Points, in no order, along strands that fork, close into loops and pass close to each other.
In the rows, zero is written as 128.
Points whose rows are less than 112 apart are linked; no others are. Some points are linked to none.
<1642>: [119 149 149 159 115  74 164 171 161 129 126 172  99 128 178  97 153 149
 100 145 155 143]
<2534>: [131 100  95 135 120  93 129 122 133  79 149  91 177 116 182 147 106 134
 138 139 118 130]
<921>: [119 132 149 103 189 139 107 139 128 190  43 132 150 171 112 103 128 127
 133 114 137  69]
<850>: [146 152 184  90 143 116  84 133 100 143 164 128 128  91 176 117 151 100
 125 108 115 133]
<1449>: [133 130 128 145 166 154 142 127 141 106 152 155  68 136 154  77 127  84
 172 166 143 132]
<660>: [145 161 164 164 106  82 127 131 159 124 101 180 160 128 125 126 184 134
 112 145 142 172]
<162>: [124 146 205 157 123 123 115  94 119 163 103 162 127 157  90 137 110 130
 143 103 173 173]
<1352>: [106 107 148 114 114 102 115 123 145  63 157 172 106  94 118 166 158  75
 146  87 133 130]
<22>: [143 157 130 111 145  88 155 123  98 158 115 125 137 119 113 151 146 134
 151  74  82 110]
<1348>: [124  85 176 115 172 108 114 153 145 116 129 104 144 155 171  73 145 123
 155 117 150 117]
<2270>: [146 108 131 161 124  55 111 129 157  92 142 104 192 117 160 170 101 118
 109 128 140 174]
<1804>: [134 105  91 131 138 149  90 134 108 159  68 145 126 123 172  85 179 147
 172 152 153 111]
<1632>: [105 143 166 125 118 132 125 123 122 107  76 163 173 130  36 186 151 131
 100  95 157 105]
<1968>: [117 143 140 130 162 145 125 131 116 171  99 147  63 149 114  82 127 129
 121 208 160 128]
<295>: [122 133  89 132  54 131 134 128 129 114 126 154 155  86 136 164 198 142
 160  92 118 139]
<555>: [137 114  89 169 103 127 138 142 178 183 157 128 112 130 140 126 144 161
 130 164 131 151]
<711>: [121 171 147 139 177 138 182 122 134 141 130 100 152 168 137  85 114 103
 184 191 120 123]
<1161>: [108 123 148 117 126 146  88 160 130 140 100 147 113 118 175  93 149 146
  94 130 191 106]
<742>: [176 135  98 130 117  65  90 161 155 126 129 147 151  76 108 157 212  89
 127 111 112 201]
<975>: [124  80 128 134 121 139 126  86 140  75 129 109 136 164  98 146  81 150
 135 152 130 127]
<2549>: [131 120  95 117  65 151 107  90 124  63 162 115 141 116 135 140 145 141
 145 161 116 132]
<1193>: [115 155  92 132 103 117 190 130 128 115 129 141 148 117 129 147 158 140
 162  65  98 119]
<1450>: [ 90 140 117 118 102 161 128 172 136 138 131 160 112  88 158 131 168 145
  97 139 164  96]
<1883>: [ 86 134 134  86 138 165 154 149  60 113  79 117 146 120 144 139 119 123
 147  99 157  84]
<1926>: [164 105  78 128 127  49 105 159 142 123  87 131 164  82 138 174 181 128
 103 132 106 173]
<2240>: [123 150  92 137 164 157 167 127 122 117 126 147 119 112 163 145  46  87
 137  87 120 109]
<2252>: [154 105 167 122 175 135 101 107 161 127 179  93 151 150 139 128  78 122
 104 137 102 118]
<1856>: [126  87 144 110 162 121 105 119 106 156 174 100  83 101  84 162 108 128
 133 118 132  85]
<403>: [106 100 149 173 107 168  92 155 135 129 100 147 113 146 175  99 124 157
 120  94 225 135]
<260>: [ 83 130 162  93 128 119 175 157  98  78 156  93 114 124 133 121 116 123
 129 107 147 103]
<727>: [152 122  72 141 180 174 159 152  77 148 108  82  95 122 126  91 156 123
 160 186 107  91]
<224>: [152  87  96 146 112 170 146 137 136 147 175  59 129 145  97 101 165 188
 150 139 104 103]
<1005>: [116 134  79 116  94  86 141  70 100  94 126 152  81 130  66 138 128 116
 174 142  95 129]
<2113>: [146 129 151 115 188 165 106 118 130 159  89 147  93 167 129  60 125 129
 134 172 124 104]
<234>: [ 92 189  66 122 142 111 150 124 125 128 147 140 122  83 137 153  49  66
 105 112 115 112]
<1844>: [123 142 146 125  96 111 120 107 118  81 188 150 124  83 157 137 169 104
 170 110 138 135]
<255>: [126 131  64 128 125  70 142  90 146 130 117 155 116 124  83 150 128  99
 162 107  69 118]
<362>: [ 70 182  41 120 119  71 144 135 149 100 131 138 168  81 120 149  63  54
  84 115 109 132]
<1698>: [149  96 146 159 146 149 176 153 114  59 117 107 106 176 161  57 101 147
 145 120 139 150]
<723>: [159 120  94 146 133  99 103  98 127 153 159 125 139  91 101 187 103 121
 127  72  91 119]
<894>: [125 174 138 150 137 132 154 104 135 156 124  97 194 151 147 107 155 130
 195 187 140 126]
<2523>: [ 99 143  79 134 144 134 136 137 149 171 159 104 140 102 159 159 108  76
 146 190 129 148]
<2541>: [153 125 153  72 125 118  78 174 150 140 125 157 131  96 157 135 167 104
  44  96  88 163]
<903>: [145  89 110 126  53 100 103 104 121  74 158 135  95 102 128 139 161 179
 124 132 123 132]
<653>: [123 126 158 125 142 149 182 131 121  50 156  96  98 185 120  82  67 113
 132 134 125 143]
<1625>: [124 157 131 123 130 151 166 139 188  82 122 167 182 135 100 152 140 109
  99  51  79 108]
<1540>: [145 113 181 160 135  94 108 145 136 100 108 132 188 122 156 129 166 146
 129  85 170 103]
<2300>: [142 123 157 156 116  89 150 140 143  68 132 158 161 116 117 150 168 142
 119  61 148 112]
<1922>: [ 94 137 159 117 122 123 113 152 163 145  69 123 193 166 129 113 168 128
  86 132 150 142]
<667>: [133  91 165 114 140 147  92 129 108 127 111 123  85 155 104  78 140 186
  92 138 155  91]
<2149>: [125 139  74 134 134  84 140  87 148 114 101 117 158 156 140 132  85 107
 146 187  93 145]
<1145>: [ 99  94 119 132 121 141 133 131 159 119 118 134 141 136 114 172  98 131
 124 131 146 128]
<357>: [131 131 110 114 182 157 138 135  81 157 122 106  60 133 123 109  64  75
 140 151 115 165]
<688>: [142 112 119 140 159 141 152 128 147  88 109 170 125 135 156 155  33 102
 113  46 109 112]
<1874>: [149 100 139 128 132  91 126 167 122 184 154 121  81 107 132 126 157 178
 104  75 126 124]
<1398>: [110 152 136 161 170 161 144 128 115 166 103 152 143 119 160 158  79  75
 186 129 179 144]
<834>: [116 149 146  90 164 161 133  90 124 123 140 117 111 164  82 137  29  65
 125 116  87 135]
<991>: [ 91 125 132  86 108 148 173 157  60  99  98 107  96 130 133 113 129 166
 119 107 142 113]
<10>: [177 141 146 168 158 137  80 143 145 161  91 172 165  85  81 195 146 121
  76  89 164 150]
<416>: [139 154 108 149  81 126 150 106 132 149 121 138 112 158 109 126  93 187
  83 163 103 165]
<1043>: [113 102 111 148 104 111 181 155 133 161  65 155  97 159 130 100 151 171
 158  84 131 151]
<399>: [114 113 146 113 145 162  73 103 135 145  35 153 167 170 100 119 144 147
 118 120 150  74]
<990>: [144 139 149 179 128  69 141 115 117 116 181 144 108  95 125 169  85 104
 155  84 167 140]
<4>: [154 157 152 106 100 160  84 107 106 203 152 162  91 104 109 140 162 149
 111 105  99 139]
<205>: [ 85 144 107 130 129 133 135 153 122 156  90 151 130 108 121 131 185 143
 139 154 170  73]
<1256>: [118  85 110 135  76 142 163 119 127  99 141  65 149 168  95 122 143 190
 154 124 114 133]
<970>: [140  94 115  94 140 141 105 110 110 155  96 166  63 142 121 136  76 130
 106  85  87 164]
<1035>: [142 145  98 162 134 135 190 116  80 114  71 123 101 165 113  98  97 157
 135 206 129 131]
<1494>: [164 131 187 106 154  88 100 100 124 120 153 104 164 136 136 146 106 134
  82 124  99 134]
<1980>: [119 111 129 182 130  94 115 100 147 135 165 154 127 107  91 198 100  85
 171 119 173 139]
<1297>: [132 128 154 138 145  87 127 128 103 121 188  68 115 113 162 108 111 112
 148 207 152 152]
<1595>: [157 145 151 146 103 141 130 120 174 169 131 145 157 156 120 144  96 182
  53 163 105 131]
<2025>: [137 171 173  85 151  99  91 152 125 146 128 130 163 102 168 100 208  83
 139  82 112 137]
<659>: [139 147 108 113  95 169 144 137 161 108 180 104 139 143 158  86 134 134
 120 175  87 140]
<1670>: [120 131 112 116 142  75 162 152 125  57 127 151 112 112 204 112 108 116
 108 132 116 126]
<1538>: [142 134 123 159 148 151 151 122 113  81 177 110  77 148 129  87  75  88
 146 157 134 151]
<1796>: [108 143  99 146 131  78 189 161 154 102 135 153 110 112 130 144  97 136
  73 113 120  89]
<281>: [164 128 112 118  84 115 105 123 128 131  95 147 158 122 170 101 202 190
 118 136 103 113]
<1852>: [120 105  90 114 109  93  82  84  92 126 148  95 105 103 127 162  93  94
 158 173 125 178]
<1950>: [111 155 166 122 110 103 150 154 127 136 131 168  63 132 165  86 116 136
  86 151 142 184]
<1737>: [ 79 138 120 100 140 106 129 129 166 112 197  90 145 119 108 156  93  62
 123 127 110 134]
<634>: [122 170 117 145 100 138 177 114 106 147  94 139 110 158 104 116 130 186
 101 201 137 127]
<1299>: [126 102 169 101 148 165 119 113  98 105  99 158  95 145  90 147  74 141
 101 114 138  81]
<2057>: [128 134 122 130 122 133 140 152 156  90  97 184 157 106 113 156 187 131
 107  50 119 106]
<1431>: [127 110 150  89  99 118 108 123 151 113 121 146 126 142 122 102 193 157
 116 135 103 128]
<68>: [110 144 130 127 105 142  54 125  93 168 136 113  95 120 132  75 205 122
 178 152 192 117]
<1956>: [105 113 133 136 126 166  59 137 147 159  83 137 171 137 123 136 172 144
 124  95 182  87]
<1360>: [ 97 139 192  83 142 157 118 150 108 156 147  68 145 165 126  82 135 142
 121  97 150 108]
<2506>: [130  85 126 100 146 153  70 143 132 172 117 105 160  96 196 164 111 101
 123 108 124 174]
<392>: [121 121 108 104 108 167 144 100  95  71 101 116  91 181  88  93 114 130
 130 176  94 157]
<1646>: [135 168 138 128 137 144 134  76  94 161 165 134  98 134  89 162  44 102
 134  92 102 138]
<1417>: [147 152 130 140 150  62 168 105  69 138 131  81 130 137 150 109 114 137
 189 155 121 142]
<2314>: [108 146 170  90 151 122 113 130 150 111  85 205  97 142 152  92 146  97
  95 135 128 127]
<2501>: [109 103  54 134 119 159 186 157 106  95 161  83  68 128 102 119  88 112
 164  64 104 115]
<753>: [126 119 154 107 110 173  66 119 102 180  88  82 202 148 168 129 133 150
 134 124 155 166]
<2042>: [132 124 106 100  95 104 144 155 162 100 144 143 130 120 168 121 150 133
  88  81  74 145]
<119>: [133 137 186 131 151 119  94 132 116 182  91 165 126 132 125 126 143 109
 126  66 150 152]
<367>: [138 155 176 112 145 128  67 153 158 137  73 158 181 139 141 105 170 105
  62 112 140 140]
<1167>: [105  93  79 121 135 178 155 134 143 115 156 110 105 121  98 153 100 120
 150  80 110  77]
<154>: [116 107 155  86 152 161 138 119  95 124 149 101  88 149 103 122  89  85
 183  76 106 131]
<1396>: [123 104 114  91  90 194 130 127 110  98 119  82  89 176 111  98  93 143
  88 154  88 192]
<2244>: [123 102  78 111 141  86 140 120 166 106  90 154 149 139  45 173 123  89
 139  89  77 101]
<1751>: [119  97  98 105 158 132 144 138 108 149 103 140  43 146 121 116  39 105
 106 128 105 160]
<909>: [159 162 127 133 154  67 120 140 147 132 148 127 171  78  71 162 212  79
 157  96 103 164]
<2164>: [ 97 174 183 118 130 133 108 132 138  90  89 167 182 126  60 147 191  77
 129  91 169 119]
<2425>: [159 133 133 166 143 107 151 106 119  96  83 169 174 124 149 139 146 136
 190  82 133  98]
<147>: [ 88 109  85 127 143 116 155 134 159 127 166 125 130 103  80 182 112  82
 172  99 125  76]
<1302>: [165 148 190 143 148  79  97  94 111 147 122 150 144 128 108 105 196 145
 168  87 129  89]
<221>: [144 122 128 142 183 160 159 127 106 117 135  67 123 176 112  67 126  79
 185 192 105 145]
<901>: [ 79  83 139 121 136 109 135 143 167 128 161 126 125 126  64 163 158  92
 186  96 156 104]
<611>: [ 75 143 168  94 144 146 156 142 125 109 157 117 121 129  98 128 130 112
 118 155 158  68]
<1072>: [141 142 107 145 130  55 133  78 162  71 161 131 166 135  70 140  75  85
 134  87  93  99]
<2031>: [139 125 126 138 135  35 153 152 155 104 110 104 166 141  75 156  93 119
  88  75  93 162]
<2459>: [167 108 116  93 136 155 120 135  90 131 133  81 114 123 132 100 142 197
  83 144  89  84]
<53>: [119 140 145 125 140 126  72 170 187 111  63 202 152 129 156 104 198  93
  82 133 162 129]
<1955>: [ 96 140 114 102 162 111 171 152  99 149  72 155 113 122 115 127 133 111
 162 167 136  78]
<2371>: [100  83 115 148 100 125  90 104 123 153 128 126 107 116  98 166 146 133
 172 170 177 163]
<1674>: [115 132 141 106  65 144 119 157  98 150 172 110  78  99 144 128 145 150
 114 123 150 159]
<556>: [124 139  83 139 141 108 155 102 123 151  70 154 105 158 113 134  84 120
 140 199 123 146]
<1384>: [126 115 136 139 123 123 112 116 133 106 172  78 149 132 142 135 101 139
 123 227 157 134]
<2332>: [146  90  98 147 130 173 123 123 115 132 119 129  86 123 127  97 164 150
 174 135 142 114]
<102>: [127 117  70 170  77 103 112  95 169 109 176 128  94 130 104 103  44 126
  80 136 127 175]
<2387>: [151 120 135 168 165  94 131 109  89 158 148  71 115 139 125 124  90 129
 170 200 153 148]
<2143>: [147 153 165 122 104  94 130 110 116  88 124 126 176 135 187 108 154 139
 146 137 113 158]
<1419>: [175 127 102 154 146  60 145  96 118 155 127 117 111 149 107 120  57 169
 105 109  79 117]
<337>: [145 145 139 118  76 178 118 157 166 142 157 128 142 130 156  83 172 156
  95 174 123 115]
<1393>: [142 124 158  84 147 148  69 102 105 143 168 103 126 108 157 109 160  97
 177 143 120 132]
<1448>: [140 138 221 129 131 111 100  99 107 115 140 104 179 147 131 140 120 152
 115 120 154 141]
<1696>: [150 148 139 153  80  69  91 103 122  99 165 127 170  90 168 162 131 106
 127 138 133 190]
<2214>: [116 178  72 143  51  84 158 128 127 106 179 127 127  85 148 147 123 123
 108  98 110 146]
<1805>: [151 145 112 163  93  70 121  77 149 112 177 154  81 136 107 107  76 138
 106 121 108 158]
<447>: [125  99 167 135 117  68  84 132 111  97  84 128 164 119 130 124 210 135
 156  80 172 133]
<1489>: [114 111 101 171 115 115 181 168 174 181 117 137  93 160 142  93 146 152
 156 130 133 173]
<1413>: [127 151 160 117 139  70  99 126  93 125  72 134 170 136 122 104 215 133
 167 107 145  90]
<1404>: [ 86 166 178 123  96 131 139 154  92 159 161 125  84 118 118 102 155 144
 120 129 191 134]
<580>: [126 134  75 143 123 147 136 131 202 111 174 141 163 101 135 162 143 114
 134 125 105  79]
<585>: [144 142 188 162 118  94 128 105 169 119 133 155 150 166 127 110 146 158
 124 169 146 146]
<385>: [118 117 136 112 123 194 126 173 113 196  85 113 127 150 158 113 108 189
  57 112 142 133]
<2328>: [136  81 147 112 137 168 110 110 103 124 113 125  55 162  72 115  95 158
 104 134 122 122]
<705>: [100 177 129 110 143 124 127 122 137 154 213 111 119  84 101 169 113  68
 133 118 118 113]
<801>: [ 89 107 154 126 131 167 136 112 141 126 146 133 110 151  60 123 149 111
 191 117 160  90]
<885>: [156 149 107 100 144 111 156 122 107 133 168  73 126 127 126 119 100 178
  76 157  73  77]
<757>: [126 128 166 135 156 133 122 110 113 181 143 139 113 115  75 169 112 110
 158  99 141 100]
<1181>: [100 144 131 128 157 167 142 140  84 162 104 132  85 125 145 125  87  85
 158 154 175 157]
<47>: [107 131 103 105 149 196 125 134 148 136 134 115 135 130 163  97 177  90
 173 175 122 121]
<1065>: [110 107 173  67 163 125 135 125 111 135 112 116 106 165 100 136  64  90
 125  95  99 148]
<2086>: [122 160 159 117 134 159 134 103 127 169  98 146 154 161 102 154 103 136
  99 112  99 146]
<2321>: [140 136 155 159 130 155 123 120 156 142  88 139 185 158 131 145 118 193
  77 149 152  97]
<2004>: [145 100 163 142 184 155 116 132 148 130 149  88 146 150 170  98  99 129
 145 146 155 129]
<2286>: [135 104 143 127 129 104 120  73 141  62 131 141 153 151  91 158  74 102
 154 103 110 123]
<307>: [179  77 104 135 174 161 117 136 106 104 180  72  75 125 107  83 141 117
 144 154  97  97]
<456>: [117 151 159 125 117 185 157  99  88  95 139 136 110 134  90 148  90 152
 112 113 154  95]
<1055>: [117  82 132 136 148 114 152 181 167  90 128 118 146 128 215  98 133 126
 148 107 148 138]
<2012>: [119 125 141 117 106 145  95 132  88 150  72  95 215 115 148 179 137 162
 118 115 158 140]
<123>: [123 171 102 141 123  92 140  80 119 139 142 150  88 132  91 126  28 106
  99 110 104 152]
<2009>: [137 149 150 110 114 135 113  93 119 150 131 143 114 146  95 102 177 159
 136 178 111 112]
<1682>: [166 117  86 118  47  98  92 121 123  99 178 146  91  74 177 121 160 138
 133 130  99 155]
<1076>: [105 126  81 107 133 143 143 123 152 126 143 133 128 120 126 136 162 109
 155 160  98 101]
<368>: [140 106 149 153 152 159  88  96 172 115 166 166 133 115 114 133 154 110
 167 132 158  76]
<610>: [136 140 201 155 119 121 115  94 125 114 114 115 164 178 136  81 139 167
 148 144 176 131]
<569>: [ 76 125  99 109 113 132 152 132 157 112 183  94  99 138  89 135  99 115
 112 162 115 132]
<2217>: [113 110 119 168 133 169 146 134 143 142 106 107 158 140 112 147 120 187
 115 184 179  82]
<1996>: [139  83 136 119 202 163 124 141 125 131 100  98 100 170 107  70 119  93
 170 193 132 111]
<915>: [125 154  85 151 111  85 123 127 188 146 165 118 173 112 100 167 117  96
 103 122 100 158]
<2402>: [134 119 104 148 117 159 135 122 175 175  82 148 177 151 131 147 153 164
 141 109 106 138]
<526>: [144 111 126 139  75 163 107 152 198 205 165 110 144 128 121 113 173 162
 117 162 125 127]
<263>: [105 153 188 144 109  81 145 136  99 110 147 154  85 108 129 132 139 140
 118 131 188 136]
<1503>: [122  79 119 137 145 120 170 150 135  85  86 125 114 155 165  95 112 128
 169 126 151 143]
<989>: [137 146 178 155 126  86 135 105 114  76 121 208  90 113 130 124 134 133
 128 125 171 114]
<342>: [126  75  87  97 160  93 156 152 129 131  78 126 148 135  89 165  98 111
 139  72  81  78]
<2438>: [137 155 138 140  83 152 126 168 152 133 140 130 191  78 213 158 138 132
  96 142 156 127]
<1303>: [152  93 135 102 122 111 110 142 106 117 163 112  94  99 147 120 156 181
  93 101 118  90]
<755>: [143 167  91 123  67  90 141 155 172 115 197 128 148  93 153 129 127 116
  72  69  66 144]
<763>: [108 132 136 109 131 156 170 163 172 110 164 100 158 146 160 100 134 135
 118 133 115 114]
<790>: [107 149  77 167 152  84 132 130 179 166 158 105 175 108 130 176  84 103
 117 175 128 127]
<1491>: [169 121  97 151 147 116 145 112 134 122 161  92 106 154 116  91  69 162
  88 154  88 107]
<1986>: [121 146 125 138 145 193 195 141  91  96 128 116  89 144  82 112  91 142
 113 151 143  77]
<1608>: [134 122 131  86 105 125  89 120 131 148 111 161  93 131 155 133  93 122
  68 120  82 205]
<1310>: [102 145 124 138 141 137 210 153 147 102 143 142 102 150  97 131  73 147
 101 125 132  65]
<2486>: [121 136 125 124  98 189 152 186 162 122 142 100 186 114 217 112 135 145
 106 135 143 125]
<747>: [157 138  88 152  74 182 118 113  85  82 159  96 140 103 153 127 138 153
 135 197 139 133]
<574>: [144 125  58 126 121 109 136 121 135 113 126  96 146 134 175 110  85 131
 121 147  84 152]
<1868>: [144 161 125 112 146  88 141 118 122 102 159 146 139  82 165 129 174 106
 167 128 105  86]
<545>: [ 96 160 186 120 109 172 106 108 110 176 115 129 131 150 108 141 115 125
 105 135 159 160]
<1315>: [152 131 119 160 126  41 141 115 151 133 163  95 157 137  99 138  82 159
  91 100  94 128]
<178>: [116  94 144 103 129 167 116 137 118 163  81 141  82 152 123 121 102 160
  92 103 128 155]
<2337>: [109 130 136 104 157 142 142 131  90 178  64 116 131 162  97 117 129 125
 171 141 139  97]
<1735>: [165  94  89 156 153 185 159 146 130 102 165  61 112 156  87  77 161 148
 122 175  93  86]
<2185>: [149 122  97 113 119  98 108 155 130 159  93 145 144  87 173 161 161 137
  85 142 106 143]
<501>: [103 129 161  97 122 124 100 147 150 142 101 182  98 134 156 126 121 103
  78 148 133 192]
<1463>: [141 132 122 131 140 158  81 131  72 157  94 109  91 125 174  70 173 133
 158 184 174 128]
<2284>: [ 91  96 127 125 141 112 143 129 167 120 101 121 151 151  89 158 122 154
 105 193 148  87]
<2406>: [140  75 138 120 155 149 103 131 131 117 200  80  81 122 100 113 125 144
 118 155 135 101]
<13>: [121 131 122 161 154 149 152 148 122 115 105 158  50 139 149  62 122 105
 138 208 165 161]
<2464>: [117 124 100 100 107 211 125 153 120 178 111 107 141 127 148 156  99 157
  78 139 113 144]
<815>: [177  86 113 166 171 127 109  96 153 117 146 151  96 121 130 138  79 143
 122 128 130  87]
<1643>: [148 100  89 149 120 202 113 130  62  92 132  72 112 120 141 114 129 122
 129 183 136 157]
<1004>: [144 147 135 153 126 130 113 136 147 102  96 189 147  91  48 212 154 122
  71  99 160 135]
<1593>: [115 120 129 130 134 117 120 136 184 123  83 137 212 139 134 141 186 121
 124 163 137 124]
<428>: [138 132 137  91 111 149 114 188 160 128 141 160 135  93 183 115 181 124
  82  59  90 117]
<1647>: [152  89 141 164 133  67 112 175 149 162 140 124 135  91 129 153 178 153
 104  93 147 136]
<1356>: [ 97 102 116  98  90 164 166 145 122 118 128  68 135 172 117 125 106 168
 100 130 105 156]
<1622>: [ 99  89 132 149 130 172  85 147 109 154  86 117 132 130 131 135 132 151
 146  86 218  97]
<477>: [126 149 112 109 104 174 124 117 119 170 127 111 161 138 144 164  80 126
 104 115  91 181]
<986>: [120 153 185 149 131  71 130 131 150  91 101 197 121 122 102 110 193 111
 128 113 164 130]
<2409>: [117 150  82 148 141 164 175 160 107 148 164 108  97 103 161 121 121 108
 165 117 131 128]
<978>: [ 96 133 157 110 139 141  90 119 108 155 132 113 106 135  92  95 183 121
 168 127 171  71]
<505>: [150 128  96 161 117 104 139 126 204 146 192 113 152 134  96 146 105 141
  98  91  83 117]
<620>: [103 107 123 150 110 139 152 142 142 152  35 155 160 168 129 129 141 168
 145  75 150 145]
<2246>: [129 170 142 133 114 113 117 109 138 152 112 114 215 126 141 130 190 149
 143 177 135 112]
<2504>: [130 201 176 104 118 182 133  90  89 102  90 168 127 155 144  93 122 143
 107 131 132 124]
<2043>: [165 116 178 131 118 121  86 110 132 149 161 128 134 127 111 114 190 168
 142  72 124 106]
<1943>: [113 142 173 103 164 196 119 115 100 163 166 119  85 127  90 122 115  95
 157  97 134 114]
<582>: [172 103  60 166 140 148 158 121 113  94 138  56 119 163 110  86 115 156
 123 164  75 125]
<135>: [ 92 149 181 121 120 145 115 124 159  99 148 172 147 123  83 164 162  63
 140  84 150 142]
<2186>: [135 163  92  97  63 143 133 133 117 154 110 135 168 100 152 134 209 158
 138 121  86 127]
<2089>: [129  60 118 134 117 138 127 118 143  61 138  85 136 154 134 114 121 158
 125 211 155 137]
<1490>: [135  85 126 115 124 184  83 119 109 140 110  85 159 131 183 125 122 134
 157 140 131 169]
<1987>: [137 100  84 151 147 221 124 121  91 100 128 119  88 120 126 108 149  88
 177 157 140 133]
<141>: [139  98 144 113 161  78 162 163 135 125  86 109 173 155  75 158 114 126
 115  50  88 116]
<1078>: [129 118 132 188 117 121 132  98 149 148 146 151 119 131  97 149 133 133
 183 160 164 141]
<1861>: [135 117  93 145 154 133 159 139 145 186  98 122 152 134 121 149 124 159
 134 118 112  93]
<896>: [143 114 149 118 155 146  88 137 127 167 116 162 127 116 183 142 103 103
 117  70 117 170]
<913>: [154  99 142 150 142  63 106 142  87 151 120 125 126  84 158 165 144 139
 141  85 152 140]
<1026>: [159 153  71 132 190 156 172 140  82 159 107 121  84 115 124 109  97 121
 131 174 104  67]
<211>: [ 89 115  80 114  65 111 127 107 159  95 155 100 107 151 100 110  69 126
  79 149 105 174]
<1093>: [144 139 135 164 114 164 108 113 183 107 163 165 183  98 126 164 173 130
 127 122 148  76]
<259>: [122 129 117  97 152  94 133 132 132  89  83 188 105 127 170 131 106  91
 115 125 100 144]
<2202>: [137 145 144 147 164 139 167 135 176  83  97 193 168 148 144 143  85  94
 110  63 105 109]
<2070>: [134 158 149 110 139  84 121 138 151 129 164 124 178 102 142 131 202  90
 157 119  99 131]
<1550>: [126 190 125 124 118 159 137 102  67 107 130 164  86  94 161 137  91 108
 113 166 143 136]
<710>: [166 171 184 105 123 148  84 112 126 193 143 140 141 130 125 107 184 134
 127  77  96 128]
<2165>: [141 120  80 131  52 129 118 153 109 120 184 103  61  89 160 110 131 134
 134 146 132 176]
<2141>: [108 146 129  77 133 192 105 135  80 147 145  84 121 119 144  99 166 105
 160 175 125 125]
<765>: [136 125 118 106  83 141  90  81  84 158 148 147  83 104  90 172 128 137
 139 105 103 162]
<670>: [ 98 138 137  95 125 144 132 127  68 108  87 109 196  98 139 193 122 124
 128 103 139  96]
<1263>: [148 180 118 155  49  84 138 112 113 108 164 133 135 107 170 134 112 139
 121 146 132 181]
<1535>: [137 129 123 130 125 113 108 158 118 139  96 122 175  92 224 137 146 141
 116 161 155 137]
<2111>: [124 101 135 107 117 102  93  89 112 137 127 123 103 125 110 152 133 131
 148 133 117 168]
<1349>: [156 141  79 134 168 146 151 115 108 188 119 127 102 116 123 146  84 145
 134 112  92  92]
<1660>: [152 117 151 162 115  98 128 130  93 119 171 123 114  80 174 153 104 155
 123  97 169 137]
<417>: [144 137 117 149 142  31 167 170 149 102 117 166 117 104 163 123 139 132
  80 133 119 123]
<353>: [102 121  99  93 109 157 133  91  99  99 106 155  69 145  79 123 139 115
 169 167 116 124]
<1140>: [153 137 162 118 150  76 132 118  85 179  99 158  88 131 122 121 131 128
 155  68 110 154]
<695>: [ 94 135  48 114 126 140 116 108 112 127 145  92 123 100 147 147  74  70
 148 181 122 165]

A tip is a point with one link. Name the tips that can be reached along the links from each point below, in the order of the rows.
<986> | <2501>, <53>
<569> | <362>, <705>
<1670> | <667>, <1398>, <611>, <2009>
<1093> | <727>, <10>, <368>
<2042> | <2541>, <1417>, <1072>

A piece is two or more points that can be reached from each other along the links. Count, over all rows, the pieces, the separate loops (a circle has one, a figure eight two, a Y none), the forks (points with three links) and the tips (points with one).
pieces | 6
loops | 5
forks | 12
tips | 14
